A landscape with many valleys, sampled at points; each row gives a point and its height.
A ball rolls from a point to the lowest of its 2 nearest points, and stops where none of them is lower. Distance is the straight distance between rows; heights are no part of it.
K_66: -7,-23,8,4,-37,6,-34,-10,2,-10,8,12,-6,31,28,2,-23,-21,-26,8,20  height 70
K_770: 8,-15,-17,12,8,-17,18,15,-15,-40,13,17,7,-7,-11,17,-1,-12,-24,5,-18  height 440
K_397: 10,-19,4,-1,4,22,-3,2,-17,30,-6,-10,-12,6,-8,-4,-12,20,-14,-11,-17  height 418
K_904: -2,33,-5,-5,-5,-4,22,12,3,11,-4,-9,-4,18,1,7,-4,15,-4,4,4  height 252
K_403: -8,-16,-8,3,9,3,17,-1,-22,-7,24,17,5,3,-15,9,-5,-2,-1,11,-40  height 207
K_309: 7,32,8,0,-15,7,-7,2,15,6,-8,-11,-8,24,-21,-9,-6,12,-16,-5,18  height 229
K_680: -15,6,-9,1,-23,-11,-4,-6,25,-7,-5,4,5,29,23,-13,-2,-26,3,26,12  height 283
K_477: -7,-19,3,25,-18,-12,-3,-17,-13,-16,0,4,-17,26,3,9,8,-15,-24,-8,11  height 395
K_777: 15,2,-7,-4,-2,8,-20,-7,16,6,-18,-16,-5,30,17,-8,27,-2,-1,2,5  height 322
K_351: 8,-19,-6,18,-21,6,6,-4,-15,-21,17,19,-7,0,-2,4,9,-9,-25,-9,-33  height 224
K_125: -8,-3,-3,-10,-1,8,-15,-12,4,-11,2,10,22,-11,-16,-11,-3,7,17,-13,-25  height 503
K_511: -13,-9,-10,-14,4,-12,-3,7,-6,-15,3,6,-4,-22,-35,6,13,4,5,-9,9  height 217
K_483: -13,-11,-18,9,-2,-5,13,-2,-6,-11,8,22,-9,9,-2,-5,-4,-14,13,22,-4  height 236
K_580: 7,14,12,-23,25,0,7,16,7,33,-2,-29,2,-8,12,3,7,0,17,15,4  height 682
K_463: -9,25,-11,-12,16,14,11,-5,21,14,-18,-14,17,21,11,4,8,8,-7,-9,9  height 461
K_946: -13,13,9,18,5,16,0,-19,2,1,-17,-2,4,26,1,16,-4,7,-29,-32,9  height 360
K_802: 2,-12,-11,0,25,-9,7,-1,-14,-13,3,9,-18,-34,-3,9,-1,-14,30,18,9  height 329
K_497: 3,-8,11,0,29,-10,12,3,-17,-18,9,17,1,-54,-16,19,-9,-5,25,13,20  height 376
K_141: -5,-20,-12,-9,-1,-16,-4,-8,3,-18,-11,20,-5,-6,16,2,-3,-32,12,11,-21  height 389
K_68: -3,-12,14,-9,9,20,7,-16,1,36,-4,-11,5,15,-16,2,-6,-7,-11,-17,22  height 413
K_704: 3,-10,-5,-3,15,-2,19,19,-16,17,-13,-23,-8,-2,-18,8,7,18,-7,-2,36  height 219
K_176: -15,0,-5,15,-13,21,-20,-23,14,-5,3,23,-9,30,-3,-2,-14,-4,-8,-21,6  height 90
K_953: 2,-6,-4,11,-21,-9,-36,-14,22,-13,5,-9,8,47,22,-9,16,4,-11,-2,23  height 345
K_929: 7,-16,-9,-22,23,-17,10,-5,8,1,-29,-9,8,-14,4,4,14,-11,12,-9,18  height 598
K_198: 24,14,24,-9,6,25,-21,1,26,18,-4,-26,6,5,-2,-10,16,13,-11,-10,14  height 235
K_911: -13,4,-16,-11,-15,0,-6,26,-13,-34,13,27,-4,-18,-18,15,0,-12,-2,13,-25  height 730
K_91: 6,15,-4,-21,15,-2,14,9,26,11,-4,-12,14,-20,19,0,27,11,7,5,21  height 338
K_114: -8,11,4,-14,10,-9,30,17,1,21,-4,-10,9,-2,-2,12,-2,12,-11,4,11  height 323
K_986: -2,8,-8,3,-2,0,2,-1,13,-19,-6,11,1,17,-19,5,-17,-16,-25,1,0  height 233
K_873: 4,-2,-11,-3,-18,-5,-20,-12,25,-1,6,-10,7,28,24,-14,23,2,16,7,20  height 336
K_417: -2,16,18,18,-24,3,-26,-21,32,-6,10,8,14,24,43,-5,6,-5,-22,-15,8  height 543
K_212: 17,-8,1,-12,13,9,20,21,-20,20,-21,-15,-13,-35,15,15,-9,10,14,4,17  height 326
K_431: -7,6,-17,5,-20,0,-22,7,-1,-4,-2,8,-21,26,13,-10,-16,2,5,12,-26  height 166
K_180: 1,-9,5,7,10,-22,13,5,-9,-9,-22,-14,-7,2,-1,14,5,7,-21,-13,8  height 346
K_467: 8,11,19,-13,9,11,-40,3,-3,8,7,-4,-12,6,-14,-15,-14,2,-7,-4,-19  height 215
K_752: -25,-6,8,9,-19,2,-34,-22,9,-5,10,14,-4,32,31,11,-10,-22,-31,-11,21  height 49
K_795: 3,-1,-4,-4,20,1,0,-10,13,-4,1,3,18,-44,17,-5,20,7,53,16,9  height 546
K_470: 2,-21,3,12,-2,5,4,-14,-19,14,4,-15,-17,12,-4,-4,-3,20,1,-17,-10  height 405
K_444: 6,11,29,5,-9,-9,-10,-13,13,2,12,-17,-15,-1,-4,-19,7,-10,-13,-16,4  height 432
K_972: -8,3,-6,8,-12,-10,29,6,-20,-6,10,-3,-29,-25,-3,2,15,2,18,11,0  height 754
K_316: 12,-11,-1,21,-1,-25,14,9,-6,-29,3,12,1,13,-15,3,5,-2,-22,7,-1  height 451
K_54: 9,-3,2,-4,5,-8,12,15,9,-14,-15,-5,16,-34,-17,-4,-2,14,9,-4,2  height 558
K_618: -14,-15,-25,9,-12,-4,1,15,-15,-28,12,21,-10,7,14,5,-9,-20,5,31,-26  height 216
K_968: -20,-14,5,-18,7,20,12,-7,-6,27,-1,-1,-12,-12,-16,13,-3,-10,-8,-17,-11  height 469
K_378: -2,-6,-21,-3,-23,-9,-18,12,-16,-20,-1,16,-10,2,14,-4,-10,-5,12,27,-34  height 195
K_404: 13,0,-6,3,4,-23,9,5,1,-17,-3,-2,10,-37,9,-8,2,17,24,2,2  height 570
K_822: 12,15,31,6,16,14,-4,5,6,34,-13,-29,7,29,17,-3,11,4,-27,-9,12  height 344
K_71: -11,9,5,0,-2,-14,-9,-10,11,13,11,-7,-2,19,31,-9,9,-3,8,2,-17  height 799
K_762: 3,-5,-24,13,-4,-10,13,20,-26,-34,5,20,-4,-33,1,12,1,4,16,16,-12  height 748
K_266: 2,7,1,-2,-7,6,7,-18,18,-14,-5,14,13,5,-10,-12,-5,4,4,-14,-19  height 513
K_750: 0,22,-7,-22,-6,-1,5,18,4,-2,-13,6,-8,-25,-13,2,0,3,4,-3,-12  height 701
K_800: 19,-5,-10,-6,6,-9,2,-5,23,-14,-15,-7,29,-14,-5,-12,3,12,11,-13,0  height 542
K_178: -1,-5,7,-14,10,14,15,23,5,25,-7,-24,23,-28,-8,0,5,16,16,-5,27  height 241
K_574: -8,15,9,27,-17,-8,-16,-2,4,-21,19,19,-11,13,4,7,-22,3,-47,-16,0  height 249
K_833: 4,9,30,11,-2,30,0,-10,-4,33,4,-13,-14,10,-6,5,-16,-4,-33,-24,15  height 278
K_766: 2,9,9,-4,0,16,24,2,-6,20,2,-12,0,-20,-18,-13,4,2,22,11,1  height 102
K_662: 3,13,1,20,-26,-7,2,7,0,-15,21,5,-19,22,-9,-11,-13,-2,-2,19,-11  height 168
K_475: -1,-26,3,1,34,9,30,27,-24,20,0,-2,22,-28,-17,17,-20,4,11,7,28  height 286
K_455: -6,-14,-6,1,11,20,22,10,-30,-3,22,8,-13,-16,-16,11,3,-5,1,11,-26  height 180
K_175: -4,-13,4,8,-8,-24,4,-16,-11,8,12,-14,-9,16,27,-5,17,4,13,-4,-8  height 808
K_413: -16,-22,18,-11,13,13,21,-3,-6,41,-1,-13,14,-4,-9,9,-7,-1,-5,-20,8  height 439
K_473: -3,13,9,-3,14,-11,-7,-3,23,4,18,-9,27,7,-2,-19,11,14,19,6,-5  height 299
K_249: 2,-3,9,8,7,4,6,-19,14,6,0,-12,-6,28,2,-5,7,-3,-10,-11,8  height 368
K_683: -10,-5,-12,1,6,-8,-7,-2,-26,-1,13,-1,4,-28,-20,-3,14,8,36,10,8  height 307
K_88: 4,10,-5,11,4,23,-10,-5,-2,-8,-4,15,-11,29,-23,9,-24,-11,-32,-11,0  height 191
K_368: 18,10,2,-14,-8,-2,-40,-8,24,-1,12,-5,9,3,9,-17,7,4,-2,-14,-9  height 567
K_560: 3,0,-8,-10,16,20,17,11,-14,18,-14,-8,-18,-29,3,10,-4,-6,29,14,22  height 250
K_506: -21,-6,-10,13,-36,-8,-13,-9,18,-20,13,5,22,16,13,-1,8,13,-3,1,20  height 391
K_101: 16,-9,-4,0,12,11,-1,13,-23,9,-6,-13,5,-40,-22,-8,-4,18,26,20,28  height 359
K_415: -4,10,10,11,-27,-24,-11,-1,23,-11,17,3,18,22,21,-8,4,9,-7,-2,2  height 383
K_895: -14,0,-7,14,-24,0,-27,-10,9,-1,14,11,-1,32,23,-10,-11,-3,3,11,-8  height 139
K_664: -3,-16,-6,-8,7,27,-8,4,4,24,3,-18,25,-9,-3,-10,21,29,26,-8,9  height 478
K_548: -3,8,1,16,-20,-9,-8,3,6,-23,-4,19,-7,31,4,8,-18,-21,-24,10,-4  height 268
K_610: 4,-19,3,-6,19,9,35,21,2,24,-10,-13,32,-24,-1,10,-8,12,5,3,36  height 309
K_369: -11,-8,-30,4,4,-22,8,18,-4,-32,-5,24,-8,-10,9,14,3,-22,13,27,9  height 564
K_620: 9,24,13,2,-11,14,-40,-14,33,-3,17,-4,8,6,23,-13,7,3,-16,-21,8  height 555
K_359: -13,2,11,-13,15,7,22,9,-3,4,1,10,21,-41,-36,7,-12,-7,13,7,8  height 281
K_387: -7,11,-12,5,-4,-16,15,-6,4,8,-17,-13,-8,1,30,8,17,9,-9,-10,11  height 393
K_651: 3,-5,-14,2,15,-10,18,-14,21,-17,-8,13,24,1,-1,-8,-5,-1,12,-2,0  height 528
K_145: 0,11,-1,-10,18,-3,19,19,-15,6,-1,6,4,-56,-4,11,-9,12,23,5,-1  height 654
K_152: 12,0,-29,3,10,2,-1,-3,10,2,-29,-12,0,21,19,-7,21,9,10,10,14  height 302
K_498: 0,2,23,-18,11,2,-16,5,-11,10,18,-13,-16,-2,-31,-6,-3,-4,-5,-2,-21  height 285
K_333: -8,10,11,3,-4,-6,-25,0,2,5,-5,1,-24,30,1,7,-3,-11,-24,-10,-1  height 414
K_836: 11,24,9,15,-10,-2,3,-13,19,1,2,9,7,28,13,-14,-17,-1,-7,7,-10  height 343
K_319: -10,-31,-23,2,8,-24,-1,-5,0,-16,-11,11,12,19,21,-1,3,-13,12,12,13  height 416
K_279: 5,-5,18,1,-15,38,3,-1,-12,28,9,-14,-15,-4,-30,0,-18,-1,-20,-15,3  height 239
K_776: 7,5,15,-4,8,5,20,22,-9,26,-12,-15,11,2,-6,4,-16,12,-22,-3,-4  height 380
K_748: -9,-5,5,8,-22,-9,-21,-6,-6,-16,34,16,-1,15,0,-5,-15,-15,-11,13,-26  height 138
K_234: 2,-8,15,13,-40,-10,-12,-13,4,-8,11,3,-21,13,18,-12,2,-8,-13,-13,-9  height 448
K_106: 2,15,-1,-5,-10,-3,-21,6,-2,-15,2,-3,2,-2,-26,-15,5,3,16,15,-8  height 749
K_807: 5,-17,-15,-9,15,-5,6,-1,-4,-7,-24,-4,-15,-29,-8,5,12,-5,16,-7,28  height 622
K_427: -2,-3,17,11,4,-20,10,0,-9,-3,-4,-5,-4,23,-6,6,1,6,-35,-19,-5  height 327
K_232: 8,11,4,-14,19,-9,18,1,-2,4,-9,6,-2,-50,12,7,2,-10,34,4,-1  height 616
K_65: 12,-6,30,3,6,12,15,-3,-5,41,-6,-30,18,11,14,0,7,5,-28,-20,6  height 375
K_848: -11,18,6,21,-11,19,-18,-28,19,1,-19,4,6,30,22,9,1,-4,-30,-28,19  height 386
K_588: 9,-9,8,2,0,-3,31,18,-14,4,1,1,-11,-23,4,8,0,15,-11,-12,-17  height 462
K_239: -12,4,-13,-9,-7,-5,5,11,3,1,-8,-14,-1,-20,-23,11,17,3,1,-6,24  height 237
K_133: 7,-8,-8,-7,12,5,6,26,-38,-2,3,0,-19,2,-21,17,-2,-7,-23,3,-15  height 230
K_243: -2,17,-7,1,1,1,-8,-3,33,-4,-12,-1,22,29,7,-2,9,11,-19,-15,3  height 508
K_837: 10,4,24,-12,3,12,23,12,7,35,-4,-18,23,-32,-7,-10,-1,9,18,13,11  height 172
K_510: -1,-11,-10,5,1,-2,24,1,-9,11,-24,-13,-6,-5,12,13,13,10,1,-19,6  height 370
K_820: -11,11,-3,-16,7,-27,2,14,10,-1,-11,17,1,3,14,8,-1,-6,-8,-2,-12  height 490
K_922: -9,25,-7,-24,18,-8,8,19,-8,0,-6,9,4,-27,-16,7,-2,9,23,5,-10  height 681
K_828: -4,7,-5,-4,14,-13,-2,-9,-2,-9,1,16,1,-42,22,1,0,-5,51,11,1  height 573
K_827: -23,14,-27,-3,-24,3,-11,10,6,-8,-5,17,1,0,13,6,-8,-2,23,10,0  height 420
K_25: -4,20,21,17,4,5,-18,-13,7,-6,25,15,-14,15,-19,3,-21,-1,-39,-21,9  height 291
K_630: -1,-8,2,-10,9,-5,2,-6,6,11,-2,-10,0,5,-9,-6,10,-5,12,-2,-1  height 340
K_113: 6,-18,-15,7,8,-11,8,23,-30,-17,-3,1,-23,1,-8,18,16,-1,-35,-1,-11  height 257
K_79: 0,11,18,12,2,-23,-21,-12,1,0,-21,-7,-7,44,19,4,9,-16,-20,-6,4  height 379
K_258: -8,2,-6,15,-23,-3,3,-2,-26,-12,16,-2,-19,-23,-11,-6,9,3,25,20,-15  height 747
K_797: 10,13,19,21,-3,-13,-6,-19,24,-3,5,-5,21,23,18,-16,-2,9,-11,-8,-7  height 367
K_996: -20,-11,-6,11,-19,0,-20,-25,21,-7,-1,18,11,30,13,-1,-5,-14,-14,-14,14  height 69
K_13: 1,5,4,-22,27,8,-8,3,-10,30,1,-18,4,-22,1,-1,11,4,30,14,10  height 726
K_486: 7,-6,-15,5,10,22,11,-6,6,11,-15,-21,4,17,8,-8,22,22,15,-1,29  height 280
K_735: -8,-7,-10,-6,-6,-6,-16,-12,7,-8,1,-9,-8,-1,6,-13,11,-10,27,7,-1  height 362
K_675: 2,-14,6,-8,-1,38,-3,2,-13,43,0,-23,12,-22,-16,-11,7,14,23,-5,11  height 459
K_738: 8,-21,4,-9,8,9,1,-4,-20,-7,-11,6,-13,-30,-22,1,5,-14,26,8,-19  height 477
K_354: 0,-13,-13,4,-28,-22,-28,8,2,-24,2,8,-3,9,5,-3,-6,5,-15,-17,-2  height 388
K_544: -7,-20,-10,-3,26,-6,9,-5,-17,-4,8,19,7,-6,-6,2,-7,4,26,8,-23  height 227
K_215: 0,-9,2,13,-3,-8,25,-22,-8,-9,-6,-6,-9,20,-3,-3,9,-14,-9,-5,9  height 384
K_128: 12,13,-3,-2,17,-3,23,1,11,-1,-11,1,15,0,-1,-10,-14,-3,19,12,-5  height 556
K_474: -8,8,-22,4,-28,15,-6,11,-21,-32,0,21,-6,-24,-15,-1,3,-4,11,25,-29  height 736
K_594: 2,6,12,-11,1,6,3,13,-2,9,10,-4,19,-10,-32,-6,-17,14,-5,-8,-12  height 427
K_561: 1,-5,-27,23,-15,-12,12,-11,6,-24,-9,-1,16,21,1,-11,4,11,9,5,17  height 417
K_144: -3,-5,12,6,-25,-17,-16,-20,21,-7,7,-3,-3,0,3,-23,6,-8,-8,-12,-4  height 443
K_887: 9,22,9,-2,-18,16,-6,1,7,16,-3,-6,-16,4,-20,-9,-16,5,-10,-4,-7  height 192
K_783: -6,7,-7,1,-24,-26,5,3,8,-12,-3,1,-7,15,13,-9,-13,-15,10,27,-7  height 243
K_843: -5,9,-13,-15,3,-2,8,14,-11,-10,-4,18,-18,-18,-15,16,1,-18,0,3,-29  height 718
K_224: -8,6,-20,-18,9,-27,8,14,6,-16,-14,19,-3,-14,10,14,-1,-13,13,6,8  height 533
K_869: 0,13,25,-27,6,14,8,1,12,42,5,-21,-3,-8,-1,-9,14,-4,9,-3,2  height 727
K_99: -4,1,13,11,9,1,5,5,-18,-6,-6,-3,-4,18,-4,28,-7,4,-53,-23,-12  height 306
K_649: 3,19,11,1,3,1,-19,-13,20,9,-27,-16,-6,46,27,2,24,-17,-21,-2,9  height 348
K_276: -12,-12,20,3,-29,-15,-35,-3,8,-14,19,17,7,23,22,-7,-36,-25,-26,20,16  height 95
K_702: -2,19,-1,3,-14,-21,13,6,3,-4,10,-3,-5,9,0,-6,-2,6,-4,8,-4  height 200
K_623: 14,-9,1,-6,-4,13,-3,-12,-10,-3,-13,-1,1,-16,-16,-12,-5,-2,17,-6,-35  height 492
K_184: 3,5,1,-20,-2,18,16,4,0,20,-20,-5,-16,-37,-12,-2,1,-11,17,2,14  height 171
K_218: 6,-11,-10,1,-4,-14,5,2,-2,-21,-2,25,5,3,7,-2,-12,-19,-7,2,-36  height 411
K_947: 8,19,11,-15,12,5,11,11,27,13,6,-27,17,3,12,-7,33,18,-9,8,11  height 298
K_532: -11,-33,-16,8,-19,-24,-2,10,-4,-29,7,20,10,10,7,14,-10,-22,-16,12,-7  height 412
K_80: 3,20,-10,-14,7,-20,-2,8,29,2,-19,1,9,16,21,-4,1,-8,0,2,-13  height 438
K_27: -12,-20,4,-2,-34,-10,-21,-5,5,-8,27,16,14,24,14,-5,-23,-10,-8,21,-7  height 120
K_950: -4,-15,-6,-13,-28,-14,-35,-4,6,-15,-1,15,0,-2,22,-9,-1,-8,4,-2,-12  height 382
K_22: 1,14,-1,20,5,26,-13,-24,8,-6,8,23,-5,24,-2,-4,-30,2,-19,-18,-8  height 134
K_522: 10,6,9,-12,3,6,-16,-6,30,9,11,-22,18,13,1,-7,27,12,5,-1,12  height 267
K_256: -4,-19,9,-10,15,6,19,26,-14,8,3,-3,15,-33,-32,13,-11,4,8,-5,16  height 225
K_331: -1,1,-12,15,-14,0,11,-17,5,0,-1,3,16,23,10,-2,-2,18,8,-4,3  height 407
K_868: 3,30,7,33,3,5,-47,-24,21,-3,-7,12,-1,17,36,-3,-22,-7,-31,-12,14  height 153
K_706: -13,7,-12,-2,3,-2,8,1,-9,10,8,-11,-9,-12,-11,-3,12,11,39,12,26  height 284
K_696: 0,-11,-13,0,12,-7,20,1,-10,-3,-7,5,-10,-6,18,8,2,10,18,-4,6  height 396
K_410: 13,1,29,-2,-3,-7,5,-12,-3,16,21,-20,-5,-3,-5,-16,4,10,-2,-12,-7  height 415
K_712: 1,-13,12,6,-14,18,-7,-9,-9,11,24,-15,-25,0,-25,0,2,4,-27,-20,-3  height 208
K_174: -6,-3,-1,-13,26,3,25,-4,-1,2,3,4,7,-8,-35,-4,-9,-11,14,7,2  height 295
K_188: 12,-7,-14,11,5,-20,18,17,-27,-16,0,10,-18,-26,16,8,-2,10,21,28,-4  height 756
K_689: -8,-2,-11,6,15,-5,25,-6,-4,-5,10,10,-7,8,-28,6,-4,-16,2,12,-3  height 260
K_707: 20,0,9,6,3,-4,22,-5,22,0,-21,-12,20,-7,7,-9,18,14,-5,-16,10  height 557
K_34: 4,10,0,25,-11,5,14,8,-13,-17,19,11,-15,21,-11,-1,-13,9,-25,11,-12  height 194
K_627: -2,8,-1,-20,8,19,16,4,28,17,-12,-4,28,-15,8,-1,21,11,20,-7,11  height 378
K_801: -12,-26,-19,7,-23,-25,-12,2,-1,-16,-12,6,6,24,29,5,-7,-11,-9,8,5  height 401
K_385: -9,22,-21,-8,-3,-5,-5,7,20,-7,-15,4,13,13,22,-2,6,8,17,13,2  height 385
K_349: -4,-5,-15,7,11,-1,9,6,-11,19,-1,-18,0,8,-12,-2,13,23,15,1,27  height 251
K_122: 10,-18,0,-12,14,4,29,18,-29,0,-4,1,-15,-39,1,18,-8,-5,-5,-5,-20  height 435
K_528: 10,-1,7,-12,38,9,6,0,-12,-4,0,14,5,-49,-3,19,-10,6,41,9,37  height 431
K_171: 29,19,25,-13,-1,17,-22,11,6,16,-13,-16,-4,-1,-14,-17,-10,8,-11,-1,-14  height 136
K_854: 6,-18,-19,12,15,-15,9,10,-23,-14,-10,8,-21,12,6,19,1,-7,-9,9,-10  height 282
K_745: 5,-17,-6,0,-1,-19,16,18,-12,-33,15,25,10,-14,0,0,-4,-13,-3,19,-34  height 426
K_763: -7,18,17,25,6,19,-15,-25,-4,18,-3,0,-18,26,1,12,-15,2,-38,-29,13  height 324
K_940: -5,21,1,18,-18,-13,-13,0,15,-10,-2,7,7,36,25,-7,-23,-8,-27,10,5  height 305
K_737: 2,12,-15,-10,-2,-4,-7,6,29,-6,-5,2,20,-9,22,-14,14,1,33,22,-7  height 350
K_202: 24,6,10,-16,6,17,-12,8,13,25,-20,-14,15,0,-9,-14,4,11,-2,-5,0  height 193
K_944: 2,-10,5,-13,-7,33,-16,3,-15,32,-4,-22,-3,-10,-10,-4,0,20,5,-11,-10  height 437
K_604: -10,-26,-19,-9,-23,-9,-16,-13,3,-8,-14,12,-10,-4,11,-13,11,-20,20,9,-7  height 372
K_210: 3,-8,-1,6,11,16,27,7,-39,-9,18,13,-22,-47,-10,17,10,-14,19,23,-26  height 226
K_72: -2,19,5,23,-11,3,-2,11,-7,-18,23,22,-6,18,-12,12,-19,14,-43,-10,-19  height 222
K_481: 3,4,1,2,20,1,10,2,-34,-14,10,20,-16,-44,1,11,3,-6,33,36,-6  height 279
K_441: 12,-23,-1,-10,20,22,19,1,-23,1,-16,10,-3,-36,-11,7,-7,-1,13,-8,-17  height 460
K_586: 0,-5,-11,7,-12,3,8,11,-23,-26,3,14,-17,-30,-28,4,8,-4,15,27,-15  height 741
K_418: 0,-25,-17,14,-22,-14,16,3,-14,-24,11,8,-16,-5,-3,3,11,-10,-7,-6,-19  height 214
K_593: -14,18,21,18,-5,-7,-40,-22,13,1,4,18,-9,23,23,10,-15,-13,-36,-20,7  height 91
K_645: 4,15,17,3,8,22,-11,-6,0,9,24,2,-5,10,-37,-5,-20,5,-23,-11,7  height 339
K_771: -16,15,-12,-11,1,21,10,-3,23,8,-2,2,15,2,-3,-1,9,11,10,-13,10  height 410
K_817: 1,7,6,-23,20,-10,-7,11,-15,9,-7,-7,-2,-25,-6,0,5,3,22,13,-12  height 709
K_917: 9,-3,9,11,-11,-1,-30,-6,3,-14,21,14,-8,9,-4,-10,-16,-6,-15,-10,-23  height 163
K_644: 0,6,21,-6,12,22,16,-13,2,19,9,-6,-4,20,-26,-1,-16,-8,-12,2,8  height 381
K_983: 6,-21,3,10,17,11,6,-17,-8,18,-7,-17,6,24,11,-2,2,11,3,-23,-4  height 390
K_731: -10,2,3,-28,7,19,5,9,-17,12,2,6,3,-16,-27,4,-6,3,-2,-12,-19  height 455
K_587: -25,-8,-18,8,-14,-8,3,-5,7,-2,16,9,15,14,13,-5,3,11,11,-12,3  height 398
K_432: -2,4,2,2,16,3,-8,6,-12,3,6,-11,18,-42,-16,-6,7,23,42,21,11  height 330
K_969: 11,27,21,7,14,19,-16,-17,14,23,2,-18,-1,31,9,-4,-4,10,-27,-12,11  height 290
K_87: 2,-23,-3,1,17,2,23,11,-21,11,-7,-6,-1,-12,-25,12,-3,8,-7,-3,8  height 185
K_977: -8,-9,8,2,8,9,-2,11,-17,3,9,-2,-24,10,-10,21,0,2,-32,-12,-21  height 270
K_209: 10,15,3,-17,24,5,18,15,7,19,-14,-4,12,-8,15,4,-7,2,26,15,12  height 615
K_338: -11,12,-5,3,-33,1,-29,7,-14,-19,9,10,0,-10,-19,-8,-5,1,19,25,-24  height 742
K_419: 5,-12,-3,-4,32,-8,0,-4,-4,-3,15,-4,16,-33,12,2,15,7,43,-3,20  height 523
K_565: -5,7,-5,-5,-7,-12,-10,-5,23,-9,14,1,30,10,9,-23,3,-2,18,18,-8  height 325
K_108: 2,-17,-8,-1,-5,-15,-5,9,-10,-16,6,3,-9,-16,-13,-4,6,3,1,-3,-10  height 201
K_93: 24,-21,12,-14,23,5,21,24,-21,14,-16,0,-7,-49,6,18,-22,3,2,6,4  height 387
K_149: 4,-14,2,4,-15,3,-18,-10,-3,-12,7,3,-17,2,-22,-5,2,-1,-8,-19,-9  height 186
K_459: 9,-11,-7,10,-15,2,7,7,-20,-25,38,15,-10,2,3,11,4,-25,-18,15,-31  height 238
K_395: 5,-2,21,0,-6,-6,6,-3,-5,22,-3,-30,-1,7,7,0,14,15,-20,-16,0  height 397
K_500: -6,-21,-8,21,-30,-17,-25,-4,-4,-23,-3,1,-8,23,13,-3,0,-9,-23,-1,18  height 394
K_573: 15,-3,1,-11,9,-6,9,-9,20,-7,-36,-16,17,-1,5,0,22,-5,-13,-12,20  height 571
K_163: -4,18,-8,-7,-17,-2,-6,-1,20,-4,-13,-6,-7,2,-15,1,8,2,-6,-11,19  height 258
K_693: 5,22,12,-21,11,22,-6,-8,17,34,1,-24,0,19,5,-2,13,-8,5,1,1  height 751
K_525: 3,-18,5,-12,39,3,11,-3,-13,15,4,2,13,-34,-9,9,-2,-4,38,1,23  height 485
K_400: -6,23,-1,-1,-10,9,-16,-17,37,-6,-3,15,23,27,31,-9,4,-2,-10,-6,4  height 529
K_736: 19,32,19,28,7,7,-25,-17,20,2,3,-4,-4,28,18,-8,-12,4,-28,-13,11  height 223
K_803: -8,25,7,-16,5,9,-11,-12,14,30,12,-5,4,24,17,-5,7,6,5,-4,-17  height 778
K_3: 6,-24,-17,5,18,-11,1,2,-28,-4,-1,-7,-30,8,-5,5,8,-16,5,-2,-11  height 308

For each start below, name the point where the ball stops.
K_331 | K_752
K_145 | K_455
K_620 | K_171
K_224 | K_171
K_561 | K_752
K_144 | K_752
